Each row is a point on a tangle of strands that fork and nearly touch. The rows are in no order.
In the rows, 128 means zero.
Two points are linked if the straight distance between their rows is under 104. Some points are linked to none.
<1618>: [ 74 169 106  85 113 104 147 122 139 108 139 132 159 163 148 106  93 117
 152 102 126  81  97 113 153 111  65]
<592>: [110 123 149 122 100  80 116 142 130 101 122 118 114 179 140 105 158 104
 112 134 117 105  80 131 127 106 117]
<1880>: [145 110 133 188 110 100 138 124 212  81 116  58  77  77 102 154 154 102
 109 131  80 156  85 204 120 147 127]
<1134>: [153 142 132 136 161 136 139 116 126 182 143 173 179  99 120 121 117 120
 103 148 142 165 151 112  92 142 171]
<1149>: [144  87 130 120 140  92 122 125 117  97 146 196 113 127 146  83 171 121
 115 194 139  69 122 151 125 118 143]
<561>: [107 138 137  97 114 114 123 143 126 140 118 124 128 169 130 123 152 124
 136 104 128 106 101 114 148 102 127]
<2173>: [176  98 139 173 116 121 142 126 162 130 102  38 111  85 120 182 191 105
 115  99 111 165  99 151 126  83 121]
<2255>: [149 107  90 100 126 183 114 117  69 170 157 197 167 139 113 103 164 156
 131 181 156 113 171 150 110 146 179]
<1363>: [178  66 146 161 117 153 137 109 108  85  83  28  91  77 116 164 174 131
 140 125 115 146 118 110 129  87 106]
<311>: [165  98 158 103 129 162 105 148  73 136 103 102 109 146 164 135 168 125
 139 116 174 100 120  84 146  83 120]
<1748>: [102 148  99  94 104 126 129 125 113 151 153 178 123 191 127 130  98 143
 123 104 149  97 149 122 140 117 135]
<1643>: [109 144 147 157 148  79 117 113 158 115  96 101  89  79 126 137 128 106
 111 162  94 158 100 136 123 153 146]
<148>: [ 93 121 125 109 116 105 139 129 153 116  81  51 103 108  95 162 152 132
 170 108  96 135 100 137 169 115 118]
<1453>: [166 119 119  92 129 194 121 128  22 190 134 136 178 148 135 122 100 158
 132 101 179 142 171 108 109 126 122]
<828>: [112  99 123 150 171 131 132 119 130 135 153 213 123 101 111 109 131 163
 117 181 105 123 178 169 114 164 177]
<734>: [106 122 129  96 124  39 142  89 114 101 122 164 139  69 142 116 130 118
 148 190 113 115 116 140 141 128 153]
<1219>: [118 130  85  84 110  57 150  82 101 102 157 157 147 105 157 102 136  99
 138 176 150  74 128 110 125  90 130]
<1475>: [141  86 148 175 160 125 125 147 122 114  75  92 118  57 140 111 213 149
 120 159 101 136 126 129 111 121 155]
<2011>: [134 144 141 127 135 149 125 156 140 184 137 132 142 142 121 147 133 138
 114  78 141 158 118 110 121 121 154]
<48>: [164  75 148 142 125 138 119 134  86  99  77  57  93 120 141 134 205 136
 130 138 121 126 110 117 138  85 112]
<2250>: [127  98 125 167 151 117 135 144 152  94 100 117  63 128 120 116 178 138
 104 142 102  95 125 162 109 133 137]
<926>: [116 156 114 152  78 174 119 124 185 113 124  39 145 125 124 127 153 105
 155  61 113 125 105 113 177 103  76]
<1171>: [101 159 125 139  72 143 109 134 138 105 110  67 140 160 146 102 158 105
 144  82 121 117  86 112 172  97  83]
<972>: [111 131 131 158 164 108 136 114 143 122  62 102  79  42 127 151 163 165
 137 146  83 136 132 160 119 155 165]
<993>: [ 86 113 144 162 127  68 137 126 152  47 116 100  59 108 124 130  99 116
 135 180 102 144  85 169 136 162 119]
<1630>: [ 88  88 146 132 114  21 136 127 120  46 127 143  98 129 138  98 109 126
 108 181 104 116 104 157 140 142 117]
<1757>: [137 109 116 104 146 178 109 136  84 142  97 154 108 131 127 120 189 144
 146 160 132  85 133 118 113 113 151]
<43>: [118  94 136 178 164 143 128 159 140 119 139 182 109 103 112 117 163 155
 103 165 102 126 153 157  80 148 170]
<2080>: [137 134 149 147 106  83 104 127 170  97  70  38 102  52 125 165 145  93
 126 136 106 189  81 161 158 148 137]
<1894>: [114 162 127 150 142 143 120 144 134 157 163 130 164 166 108 136  66 137
  86  80 112 175 144 152 103 168 118]
<1981>: [160 137 114 112 124 106 143 107 147 113 195 190 171 144 118  95  45 126
 121 102 173 135 188 147 123 161 129]
<1590>: [126  90 135 146 163 119 132 121 124 107 124 177 136  90 146  70 197 123
 117 191 110  97 114 152 110 120 159]
<413>: [157  77 160 138 167 198 132 145  78 165 137 159 156  79 132 123 171 164
 140 174 134 148 159  90 126 107 159]
<1281>: [101 132 150 104 140  78 122  99 103 116  82  77 135  67 148 129  99 114
 158 163 141 152 108  81 155 128 130]
<1958>: [119 152 133 152 101 153 135 126 164 126 108  19 141  81 120 148 109 113
 170  70 116 155 112  98 172 106  94]
<655>: [144  76 157 133 159 175 127 133  72 143 115 121 126  96 130 137 167 151
 143 150 146 130 152  62 119  99 143]
<1638>: [133 139 143 137 107 173 122 145 158 157 117  52 157 104 110 168 119 136
 158  41 115 172 129  86 145 109 105]
<166>: [124 134 157 129 131 129 119 149 141 155 103  59 144  98 113 163 109 133
 155  79 120 169 136  75 143 128 135]
<959>: [186 128 124 135 147 197 131 166 129 163 108  69 138 136 118 169 169 117
 133  77 142 142 122 108  96  95 109]
<196>: [128 138 116 167 144 133 130 116 184 129  98  48  96  55 110 187 132 104
 124 135 107 171 111 138 102 142 148]
<825>: [146 108 134 179 162 157 125 157 149 128 150 171  64 163 120 135 145 131
  82 143 122 109 133 149  83 127 125]
<1310>: [ 99 106 137 114 126  60 155  92  65  85  65  63 119  92 157 134 138 134
 145 183 115 168  87 129 168 134 111]
<1448>: [145 132 103 112 120 181  90 165  81 173 138 136 162 202 122 135 122 145
 104 103 159 125 146 147 101 159 142]
<300>: [ 87 129 131 160  87  75 119 139 154  61 129  75  85 170 134 119 126 107
 113 136  99 141  98 156 166 127  86]
<2375>: [ 98 118 132 157 181  99 124 116 154 123 108 162  86  75 119 138 118 141
 115 174  87 131 149 158 118 179 163]
<1135>: [134 108 112 147  80 107 133 100 151  80  74  18 112 107 117 144 162 110
 135 122 104 164  83 170 161 114 120]
<591>: [193 121 104  95 130 188 125 117  68 186 175 180 194 123 129  92 137 132
 120 155 219 138 178 142 124 127 151]
<1274>: [143 140 158 163 141 124 142 137 162 148 110  57 124 109 130 156 159 103
 115  95 118 177  94 113 135 100 126]
<251>: [105 150 155 122 151  89 134 118 178 114 146 140 136 145 115 104  79 109
 128 125 117 126 100 112 132 145 118]
<1242>: [137 161  94 167 122 185 129 137 170 137 120  34 155 114  96 182 100 123
 126  91 121 169 137 112  79 134 117]
<466>: [134 154 101 165  91 180 118 150 183 123 152  93 102 178  95 166 140 116
 113  90  98 116 136 143 126 125 100]
<1718>: [ 95 112 138 115 160  78 156 108 126  93  89 122  99 102 122 107 163 139
 135 175  88 107 104 152 131 135 134]
<896>: [107 120 160 141  87  70 118 144 143  72 145 135  93 188 143 110 121 113
 111 128 105 119  95 132 157 113  92]
<742>: [150 101 114 144 146 193 121 151 103 160  99 124  98 126 118 152 208 155
 126 133 125 110 138 136  97 105 162]
<178>: [129 109 159 132 111  93 135  89  78 123  70 108 115  92 157 112 160 124
 141 150 102 160  96 107 137  92 147]
<560>: [132  97 113 144 158 162 127 143 134 122  84 102  73 132 119 140 209 133
 114 129 123  96 130 152 112 120 137]
<452>: [140  84 160 181 146 109 135 116  95  99  64  79 116  27 164 114 203 150
 130 167  80 167 117 155 130 134 163]
<1155>: [ 97  91 125 130 146  71 148 101  59  83  61  91 127  65 168 114 169 143
 143 201  96 143  97 142 149 128 126]
<216>: [109 138 152 135  85  97 128 101 111 105  76  41 121 114 150 129 127 111
 149 117 108 182  77 100 157 106 109]
<1510>: [118 113 122 108 150 137 124 103  98 161 115 151 169  95  99 132 119 160
 149 166 116 147 161 110 104 164 179]
<880>: [107 118 140 167 166 100 139 125 147 117  90 158  77  58 129 115 169 171
 135 154  61 121 129 170 117 166 172]
<1772>: [110 116 164 122 159  78 117  94 117 127  71 127 114  29 148 138 157 140
 142 179 103 153 122 122 147 145 161]
<1627>: [ 90  94 125 113 110  28 143 139 100  73 101 117 112 135 154 122 155 134
 118 162  95 127  89 169 152 128 122]
<1036>: [107 123  97  89 138  69 162  74 113 125 139 184 150  53 127 117 149 137
 175 194 115 103 157 135 138 127 161]
<1157>: [142 104 111 140 174 152 133 123 105 159 174 208 128 150 110 115 136 159
  91 173 128 131 172 177 103 164 150]
<176>: [ 96 123 144 117 151  30 126  95 107 103  85 133 123  51 157 118 138 115
 129 205 115 143 116 155 152 161 146]
<9>: [166 150  83  82 108  77 150  83 121 104 180 181 145 114 144  84 147  87
 140 164 171  71 146 129 130  99 119]
<53>: [147  93 176 159 145  85 131 131 148 104 156 193  77 132 130 103 121 125
 106 157 118 133 134 136 114 118 140]
<1636>: [124 149 128  75 122  96 144  91 119 136 131 142 181  98 145 105  91 130
 170 100 158 113 124  94 139 114 135]
<1707>: [131 134 105 122 119 173 107 165  98 158 129  85 179 183 103 139 108 152
 104  85 125 151 158 126  95 157 125]
<710>: [139 171  88  83 103 178 109 141 106 130 153 181 199 180 169  98  76 132
 117  65 183  87 171 175 134 146 109]
<387>: [142 114 113 139 157 173 133 166 116 176 130 107 138 152  98 170 161 157
  99 118 124 154 160 142  91 143 153]
<1702>: [111  82 123 125 141 108 135  92  58  92  85 135 133  79 173  97 195 155
 141 200 110 112 118 125 142 104 129]
<1444>: [102 103 142  96 147  68 141 141 123 144 121 141 124 140 128 116 159 135
 136 132 134 110 109 133 156 110 141]
<514>: [157 142  72  66 111 137 136 117  76 156 176 177 186 165 119 103  96 146
 132 115 187 108 176 164 131 147 142]
<1983>: [153 135 111 167 151 175 137 118 137 145 108  43 126  97 114 187 129 123
 122 111 126 169 147  82  88 104 124]
<684>: [126 156 143 153 174 127 136 110 152 151 119 121 155  92 118 138  96 112
  96 150 118 171 132  96  89 150 154]
<2279>: [143 167 137 143 114 174 113 164 124 139 165 166 172 203 135 105  54 133
  97  54 138 140 152 174 109 167  87]
<415>: [129 112 119 109 159 102 139 108 141 123 172 184 139 151 100 107 109 129
 115 158 150 103 155 140 127 149 141]
<315>: [154 105 148 139 143 176 132 159  89 171 121  95 127 117 133 149 150 152
 132 102 159 147 147  64 122  89 135]
<2345>: [108 115 129 134 173  91 137 103 151 127 145 190 125 104 104 127 104 141
 110 177 125 118 158 131 119 164 160]
<1870>: [155 125  95  96 118 169 110 144  97 163 160 206 138 162 137 102 142 134
 114 164 191  87 154 136 118 134 165]
<327>: [134 116 150 150 124  84 112 107 129  91  44  50  79  29 142 165 159 129
 133 149  97 177  99 168 140 155 149]
<997>: [144 125 164 155 151 103 138 147 162 153 109  95 101  99 134 157 174 113
 100 119 104 163  97 146 121 118 148]
<1906>: [105 109 141 144 143 113 127 145 174 112 145 143  79 168 107 144 115 138
 113 122 101 120 140 139 130 129 118]
<765>: [107 103 128 149 148 116 131 106  91 117  66 109  79  49 141 128 180 172
 165 157  84 118 136 135 135 117 159]
<2223>: [156 120 142 156 139 142 116 152 143 134 131 157  72 166 142 125 196 113
  83 131 131 108  99 152 102 106 134]
<1256>: [140 177  90  74 113 142 135 112 128 129 157 187 182 157 164  87  92 114
 147  66 191  71 149 140 134 116 110]
<1656>: [ 81 157 123 108 105 144 136 133 141 145 114  81 142 141 126 142 117 145
 171  69 116 123 129  86 173 105  96]
<1690>: [ 85 128 131 122 119  86 139 131 168 104 113  99  86 142  98 142 129 134
 153 125  82 113  98 152 165 131 113]
<480>: [140 137 119  70 100  92 126 107  93 124 128 152 157 152 178  91 140  95
 138 116 162  71  83 116 144  93  99]
<2044>: [165 170 119  99 117 195 102 154 108 161 158 182 162 196 158 106  89 117
  98  84 197  95 145 162 122 158 120]
<657>: [113 106 122 103 172 143 138 109 100 124  91 110 142 122 109 121 132 135
 152 150 138 103 134  76 112 128 124]
<255>: [141  80 161 134 122 103 114 138 144  92 175 204  97 163 132 124  63 133
 161 126 133 119 133 104 127 109  71]
<2302>: [119 111 159 100 123 104 137 113  74 145 112 113 126 121 163 129 141 136
 147 107 156 133 114  81 166  73 129]
<1299>: [114  91 157 139 131  41 136 117 144  78 150 185  82 121 139 107 102 121
 126 171 112 124 124 143 135 130 119]
<919>: [150  98 134 181 128  95 134 145 160  84  87  60  88  87 126 136 193 129
 104 129  85 142 100 193 119 133 149]
<838>: [106 187 121 172  97 204 125 176 185 137 168 113 155 163 123 118 112 118
 115  44 103 135 149 139 137 143  76]
<2108>: [140  91  80  83 132 158 141 115  88 145 160 210 156  82 137 102 192 166
 168 199 144  92 170 152 153 109 185]
<941>: [ 94 155 108 165  89 145 118 145 208 113 147  49 126 120  82 155  99 110
 140  98 106 142 115 126 128 142 114]
<2054>: [184 168  95  63 113 154 135 109 105 149 157 193 159 143 157  93 114 106
 145 113 218  75 135 132 139 114 128]
<811>: [129 108 157 148 151 120 111 127 128 130  74  63  92  22 130 191 144 142
 142 148 107 173 148 109 132 144 154]
<21>: [164  91 149 120 121 155  98 149 102 127  87  91 107 147 149 117 206 106
 118 131 139 109  95 119 134  93 127]
<1378>: [115 165 125 101 108 110 132 115 154 124 163 180 166 153 145  89  62 124
 138  77 160 109 136 120 135 125 119]
<1415>: [146 106 106 120 134 159 125 124 118 170 154 215 110 119 137  99 177 150
 115 170 171 106 131 138 126 113 187]
<773>: [146  89 181 135 169 133 148 103  96 143  78 112 103  56 131 136 169 146
 153 151 101 159 130  94 142 108 133]
<2207>: [ 64 162 124 106 111  82 143 118 142 104 127  84 135 138 153 119 108 110
 153 116 124 119  84 107 179 109  89]
<2346>: [119 111 128  98 119 122 117 171 127 121 151 175  86 194 124 132 142 139
 125 138 139  71 108 145 127 125 135]
<385>: [140 151 114 104 106 149 117 127  93 148 175 170 187 199 118  97  65 140
  94  96 143 129 152 183 103 172 107]
<56>: [151 130 121  83 125 108 142  83 108 157 140 173 174  94 130  95 120 134
 165 138 168 116 156  96 128 105 169]
<1322>: [162  93 148 160 138 122 122 110 151 112  82  26  84  26 125 196 143 126
 142 127 113 181 123 122 151 116 123]
<1598>: [132 148 110 172  98 174 125 161 176 126 174 111 106 179  86 169  84 129
 110  88  88 151 150 146 101 145  98]
<482>: [174 158  88  79 102 106 130 110 124 126 181 198 129 155 158  92 127 101
 135 132 199  63 143 136 132 103 122]
<894>: [137 109 135 119 118 164 103 187 122 144 161 179 101 195 113 125 121 146
 104 130 149  93 141 150 103 149 146]
<1809>: [128 149 112 134  88 172 101 161 161 141 141 123 102 197 126 143 147 118
 115  77 130 111 123 130 132 118 123]
<818>: [107 153 150 122 124  97 139 120 167  97 167 167 137 145  97 112  30 122
 143 109 109 131 121 115 133 155 100]
<588>: [147  92 128 121 145 187 123 132  91 178 150 195 148  89 149 113 187 158
 129 183 168 134 142 114 136  95 181]
<744>: [111 144 116  87 105 162 128 144 107 158 117 115 150 170 126 138 125 145
 165  73 133 109 128  91 140 116 118]
<1151>: [121 132 157 139 101  92 125  92 108 130  88  85 138 128 165 102 134 109
 126 122 126 150  78  97 138  95 122]
<2045>: [129 118 132 152 183 163 138 121 113 153 107  98 162  88 114 149 136 128
 123 165 113 162 153  78  81 150 154]
<1848>: [126 155 144 146  99 131 114 129 197 125 101  26 132  63 108 186 113 102
 148  99 112 184 106 114 154 140 111]
<2129>: [169 161  98 114 120 139 136 105 129 132 187 196 169 157 123  77  86 111
 112 110 181 116 169 132 103 136 145]
<1193>: [145 116 147  98 134 177 121 142  77 160 119 120 151 129 146 129 113 154
 145  75 188 127 145  68 135 100 132]
<2150>: [145 120 113 104 147 166 121 114  93 146 114 146 143 144 126 114 154 125
 133 150 154  99 137  87 112 123 138]
<329>: [120 130 133  89  86  53 135 107  78 116 124 132 156 159 174  95 144 105
 127 118 147 121  80 123 166  90 109]
<2252>: [160 120  69  72 131 131 147 116 105 146 188 217 137 117 120 104 167 138
 146 184 173  92 171 154 148 115 166]
<1895>: [137 134 131  76 134 126 115 116  93 134 113 162 134 162 156 108 161 112
 130 157 158  62 102 111 133 108 120]
<1372>: [105 112 128 138 129 100 132 101 104  80  75  71 104 141 142 109 177 116
 120 156 111 122  80 127 131 110 110]
<1770>: [107 158 147 116 118 110 130 138 177 138 108 114 108 122  92 168  97 130
 143 114  78 151 113 135 127 167 156]
<174>: [ 93 146 128 183  68 119 119 137 188  77 145  71 100 167 121 119 141  98
 121 105 100 138 101 147 182 117  74]
<2381>: [106  97 123 122 126 111 142 114 113 117  74  81  77  88 123 150 176 145
 163 128 101 127 119 135 138 110 139]
<2224>: [123 161 144 135 146 185 140 140 127 161 109  84 186 129 129 137  95 142
 144  31 128 157 139  95 139 117  95]
<2083>: [131 122 127 110 126 105 131  98 110 148 136 180 138 103 134  96 152 131
 150 164 135 119 132 103 121 106 176]
<2111>: [129 145  91 167 142 158 144 152 175 129 133  59 141 131  93 181 116 126
  99 120 106 158 142 134  74 153 135]
<2338>: [112 170 118 120  81 159  94 178 151 120 152 137 114 206 145 132 118 117
 130  72 144  71 129 119 157 124  97]
<1352>: [ 77 135 108 106 124  65 142 109 134  85 140 151 116 126 118 126  83 119
 141 169 121  98 120 112 115 135 137]
<1044>: [141 111 144 132  99 142 113 153 143 108 198 212 109 193 139 125  52 137
 143 100 146 108 154 127 140 125  70]
<1009>: [144 106 153 125 126 128 121 106  91 142 102 155 128  96 153 101 178 125
 140 157 123 136 102  87 112  90 163]
<1374>: [167 123 133 130 149 154 114 131 126 144 153 191 104 166 149  98 161 105
  92 156 159  87 108 129 109 114 138]
<891>: [139  93 133  78 113  99 134 112  50 127 120 146 138 113 175 108 175 132
 152 151 169 103 111  90 149  74 134]
<362>: [143 178 129 126 132 194 121 161 138 153 160 163 179 191 148 107  92 126
  91  59 158 114 131 146 119 137  97]
<1844>: [114 167 155 158 109 164 123 153 180 107 168 159 120 196 137 104  82 109
 119  76 114 112 130 121 144 129  56]
<273>: [128 134 127 135 125 156 125  94 116 125  99  57 112 129 137 150 140 115
 140  91 127 141 114  78 143  86 100]
<839>: [ 99 113 121 110 158 124 139 105 124 122 102 129 154  85  98 118 116 136
 155 170 119 126 132  91 109 157 154]
<779>: [137 132 149 146 171 130 150 145 147 173 105 133 125  93  98 174 146 138
 111 136  87 171 140 146  97 159 165]
<1481>: [160 129 111 103 104 139 114 137 120 117 202 222 122 192 129 115  76 126
 126 120 177  85 158 141 124 135 111]
<2266>: [188 140  82  78 117 184 107 127  63 178 167 175 176 169 139  94 114 136
 103 142 222 108 173 176 132 159 133]
<2307>: [177 100 122 117 160 225 116 155  48 195 135 134 162 142 137 141 162 157
  95 142 170 140 154 124 106 138 135]
<2310>: [139 125 128 190 101 106 127 143 231  95 154  67  83  93  92 193 119 103
 120 118  84 161 105 190 134 129 104]
<1822>: [123 115 120 100 147 172 129 115  73 127 105  87 142 130 108 141 110 156
 165 116 133 119 149  63 116 124 116]
<670>: [ 92 171 155 131 118 105 106 129 167 119  96  45 126  76 127 148  95  94
 144 119 123 167  87 108 166 147 124]
<2295>: [148  93 141 104 164 132 131  95 112 155 118 188 162  46 131 121 167 155
 169 183 118 141 150 123 149 128 178]
<1434>: [146 155  95  81 140 184 117 102  82 144 117 148 177 163 160 113 104 130
 135  97 182  85 152 104 113 121 112]
<1252>: [167 105  84  83 121 104 148 124 117 111 211 215 124 140 116 105 126 125
 133 175 184  79 191 143 138 128 133]
<1081>: [ 70 175 111 118 106 153 143 142 158 119 130 112 154 166 115 116 100 131
 160  86 107 100 114 112 158 141  76]
<738>: [103 156 125 113 158 113 137  99 144 155 134 158 146 127 101 137  52 134
 111 123 123 162 156 135 128 179 133]
<1380>: [161 123 110  73 126 164 136  96  52 169 131 148 203 122 124  99 102 160
 148 113 167 142 182 101 113 138 133]
<422>: [138 124 163 163 149 102 134 139 159 147 159 187  95 124 116 146  94 135
  91 139 107 157 140 138 105 145 150]
<1216>: [133 153 109 102 147 155 133 110 109 162 131 147 189 160 134 110  88 139
 112  85 167 129 142 109 114 131 129]
<760>: [140 121 132 157 106 138 118 144 168 117 124  88  77 169 113 140 182 109
 102  99 105 119  96 164 147  96 114]
<2274>: [109 145 161 168  96 107 111 157 204 114 135 117  84 113  88 171  83 111
 130 119  75 167 119 134 125 163 131]
<2114>: [154 139 140 120 136 128 115 125 139 129 159 174 135 178 146  89 119 101
  96 125 165  87 113 118 121 116 118]
<1648>: [103 103 131 171 136  87 135 140 155  56  99  94  53 117 122 121 143 130
 114 148  95 114 101 178 123 143 111]
<2247>: [ 90 143 142 131 139  91 126 105 136 117  67  66 102  71 129 156 122 113
 143 153 116 163  99 108 146 141 134]
<920>: [ 73 169 148 146  88  81 127 140 184  88 139  92  93 124 119 137  79 100
 153 138  81 148  81 135 179 153 100]
<2203>: [163 106 132 175 150 134 140 118 141 140  88  50  94  66 139 177 192 127
 116 123 108 164 135 129  99  88 145]
<844>: [153 140 103  90 129 138 136  87  70 172 167 156 205 144 109  91  91 156
 113 127 157 149 178 159 112 158 141]
<2174>: [134 165 128  86  91 157  93 157 120 134 137 166 124 187 155 119 121 103
 133  97 154  58 106 125 146 115 114]
<1209>: [114 123 129 168  93  80 130 123 141  83  97  45 103 142 140 130 153 108
 101 133 100 177  82 169 172 124 115]
<1951>: [115 163 133 179 165 125 136 144 191 122 143 105  99 114 105 167  75 112
  96 140 110 170 122 130  93 172 119]
<2353>: [ 93 132 120 136  97  73 143  99  89  77  67  44 123 116 142 136 119 111
 143 156 110 183  70 136 165 121 109]
<1691>: [ 92 174 133 138 148 136 127 108 159 151 116  97 137 128 117 140  82 125
 124 101 115 158 122 108 135 132 120]
<301>: [ 83 176 126 153 108 158 128 150 160 109 168 147 151 181 106 110  30 143
 124  72 104 141 140 133 121 172  85]
<1393>: [143 137 134 201 103 140 133 162 222 113 172  92  92 143  91 185 103 114
 107  99  83 165 136 154 123 125 100]
<1407>: [ 87 105 165 136  87  57 138 140 144  58 175 147  92 159 143 117  66 112
 145 141 105 126 101 127 171 120  55]
<1498>: [140 108 123 175 171 151 141 131 130 142 100  80 118  79 120 168 174 129
 108 142 115 162 145  96  79 110 151]
<856>: [ 84 133 159 110 109  35 135 121 158  77 168 158 109 115 133 134  38 105
 144 150 119 131 107 127 170 134  77]
<893>: [128 105  75  77 118  98 153  84  86 140 156 194 151  71 138 116 175 138
 171 189 131  92 149 139 135  91 161]
<477>: [112 102 117 110 140 110 134 148 116 110 113 180  85 156 111 117 157 153
 141 153 111  71 131 145 111 131 153]
<314>: [111 151 116  76 152 105 147  92 120 165 123 152 159 136 100 137  79 147
 152 122 123 135 148 119 135 151 144]
<1687>: [153 132 139 128 124 148 140 133 130 167 159 211 122 158 103 109 122 132
 112 136 135 134 121 139  90 128 164]
<1181>: [ 96 174 125 129 101 129 133 129 146 115 167 181 184 158 134  96  28 137
 129  65 135 131 159 135 128 153 104]
<1208>: [162 109 123  77 125 138 120 124  75 156 128 177 138 124 156  94 187 120
 151 171 178  71 108 107 140  84 145]
<1675>: [117 132 136 131 152 139 117 112 120 153  71  82 112  61 103 188 114 150
 148 133 108 176 149 112 122 158 156]
<1179>: [122 131 108 168 138 142 114 157 135 130 137 112 138 147  85 151 102 144
  88 133  97 161 154 136  60 176 156]
<852>: [101 166 132 118 136 144 137 121 148 152 139 140 174 151 157 103  82 135
 129  53 155 118 140 110 147 119 108]
<1911>: [100 175 105 159 112 156 129 148 160 157 146  78 161 157  99 158  78 142
 106  70  98 173 154 134 124 176 108]
<102>: [101 142 146 108 150 100 116 129 144 165  89 118 127  92  96 164 108 135
 139 129 105 148 135 109 136 173 167]
<580>: [146 129 140 166 157 131 148 171 176 142 129 119  91 122 105 167 156 124
 105 119  85 151 120 160  84 133 155]
<1006>: [127 164 135 173 160 133 142 164 179 147 171 124 139 159 103 169  69 121
  80 109 103 179 144 138  88 168 111]
<244>: [121  83 119 140 135 131 117 154 119 107 144 216  77 158 116 122 118 170
 129 157 116  94 164 152  98 142 146]
<1139>: [135 150 149 158 116 127 130 176 182 154 150 122 113 150 102 157 122 117
 108  84 105 156 118 124 101 132 149]
<1100>: [147 112 140 138 130 127 122 142 143 125 197 191 148 177 117 114  44 137
  97 102 157 138 175 142 116 160 116]
<626>: [ 82 144 155 148  81  59 129 140 159  52 110  79  69 116 124 136  88 110
 138 169  85 165  62 183 180 164  97]
<63>: [127 104 123 141 163 125 128 134 140 131 184 178 126 167  95 128  75 142
  90 144 136 133 184 134 107 163 128]
<1275>: [124  90 142 153 176 152 125 138 122 135 108 152 140  74 136  99 206 149
 128 176 104 122 126 126 105 117 170]
<2321>: [129 145 127 109 107 105 129 104 128 103 164 183 120 190 152  89 100  93
 116 121 140  73 106 120 141 102  82]
<1982>: [172 141 113 156 114 188 128 144 171 151 122  49 146 139 106 175 159 112
 130  73 121 133 117 121 120  96  94]
<1094>: [188 137  81  89 119 143 123 127 113 116 194 209 134 176 116 100  97 121
 128 162 193  72 193 153 124 146 119]
<1565>: [122 152 131  79 108 115 139 105 110 126 117 138 181 130 171  94 107 113
 160  77 164  91 111  97 141  87 104]
<1865>: [160 118 126 148 170 180 141 126 119 188 134 170 149 120 128 128 170 125
 105 163 133 149 129 118  77 122 157]
<1220>: [105 149 169 152 148  92 117 120 182 108 136 130 117  97 120 130  70  96
 106 149 110 161  98 122 111 167 134]
<1897>: [132 117 135 108 111  90 141 119 147  96 182 204 133 146 103 114  45 128
 159 127 131 112 143 120 115 138 101]
<1864>: [143 100 128 100 130  65 154 114 121  92 179 208 108 145 132 100 127 115
 135 169 144  71 131 140 132 107 112]
<700>: [139 140 117 118 149 129 139 101 103 173 153 158 179 154  96 122  84 151
  97 138 122 161 160 156 102 171 137]
<2371>: [139 115 108 132 118 154 133 135 147 144 100  64 103 128  94 180 163 143
 157  93 109 134 134 125 123 117 148]
<414>: [140 136 125 109 103 185 103 192 129 168 155 152 120 206 126 139 126 137
 109  94 166 104 120 142 128 142 137]
<1608>: [118 131 121 149 160 128 135 110 138 152 124 141 107 134 120 124 148 130
 100 135 122 129 133 111 106 123 154]
<1223>: [ 98  98 119  90 121  44 144 130  95 101 129 150 117 138 154 121 166 134
 125 159 118  93 105 151 146 106 134]
<1935>: [145 128 116  88 100  53 143 112 113  93 175 185 124 169 155 102 121  87
 130 156 145  71  97 145 143  95  86]
<3>: [116 124 110 183 149 149 108 152 123 141 140 146 126 127 109 136 145 146
  87 162 107 137 169 137  59 163 174]
<61>: [162 119 128  73 141 185 117 150  68 182 133 158 151 150 158 118 136 140
 138 114 210  95 136  89 153 112 136]
<360>: [137 147 150 147 136 151 124 141 162 138 169 167 119 193 122 111  91 114
  96  98 133 114 126 122 127 123  89]
<1203>: [ 84 123 177 161  92  84 117 156 184  82 148 124  70 135 108 151  70 112
 142 130  85 153 122 132 156 143  96]
<2282>: [103 118 136 137 175 110 119  89 125 133 103 167 141  30 141 121 159 146
 131 196 106 145 155 119 142 142 171]
<470>: [ 80 127 130 106 127  55 144  98 115 103 105 104 133 104 142 116 113 105
 146 157 131 131  85 109 159 126 111]
<1042>: [ 77 143 103  94 107  82 148 127 137  85 155 150 125 163 130 125  91 112
 151 136 109  74 100 115 128 121  78]
<1068>: [ 97 166 148 165  89 133 124 141 195 104 162 109 111 161 119 122 112 105
 133  86  97 129 113 122 160 125  77]
<493>: [147 155 109  99 121 181  77 154 104 145 123 153 127 189 164 124 128 103
 120 121 176  68 128 109 121 126 132]
<458>: [139 159 121 136  97 200 113 146 150 141 112  67 148 153 134 143 148 108
 142  55 130 115 117  98 133  98  86]
<1930>: [185 113 113 107 143 207 115 103  68 172 151 175 174 115 153  96 148 126
 134 161 196 113 163  86 119 109 150]
<507>: [ 70 173 114 110 112 164 128 146 146 133 133 140 181 177 152 105  88 132
 140  57 127  99 148 127 166 131  92]
<511>: [168 153 117  81 125 216  99 130  40 184 113 142 174 180 163 134  99 141
 126  90 189 117 153 122 113 141 108]
<106>: [164 171 123 133 137 214 109 174 128 159 121 104 152 183 140 135 143 104
 105  84 139 114 119 112  91 126 109]
<1164>: [122 143 146 170 105  94 115 143 188 110 114  53 116 121 130 141 145  94
 102 106 109 172  88 145 156 119 116]
<553>: [138  90 119 151  90 137 125  98 125  74  75  15 111 110 127 143 163 110
 141 122 117 147  92 115 134  94 107]
<2285>: [150  95 150 163 110  96 132  98  88  90  49  57  90  50 156 137 176 141
 134 148  98 185 115 156 142 126 150]
<132>: [138 123 109 131 141 189 117 130  77 151 107  72 164 147 104 147 107 150
 131 104 130 145 161  89  85 144 133]
<1325>: [148  97 104 107 138 167 118 117  68 159 136 173 186 109 109 108 144 163
 159 173 143 132 176 107 113 132 180]
<1787>: [128 183  95 165 115 190 129 170 161 158 153  80 167 179 121 151 105 126
  98  54 117 156 155 134 110 147 104]

Follow the links from the first point to the second, and from the first to the third. Name the last point that the two ways share.
<53> / <1434> / <1363> | <561>
<710> / <838> / <2114> | <1081>
<1498> / <1894> / <360> | <300>
<1223> / <2252> / <1100> | <561>
<1378> / <580> / <1475> | <300>

A fork is a point with three links. Follow the links from the first point to the second and name the forks in between, in order.
<2108> / <1894> | <1220>
<413> / <1702> | <657>, <2150>, <1895>, <480>
<1157> / <997> | <828>, <1498>, <1274>
<896> / <2111> | <300>, <1209>, <1274>, <1498>
<734> / <507> | <1220>, <2247>, <1618>, <1081>
<1638> / <1935> | <1958>, <2247>, <1618>, <1081>, <561>, <896>, <300>, <2114>
<2321> / <1006> | <2114>, <300>, <896>, <561>, <1081>, <1618>, <2247>, <1220>
<1648> / <2338> | <2150>, <657>, <414>, <1809>
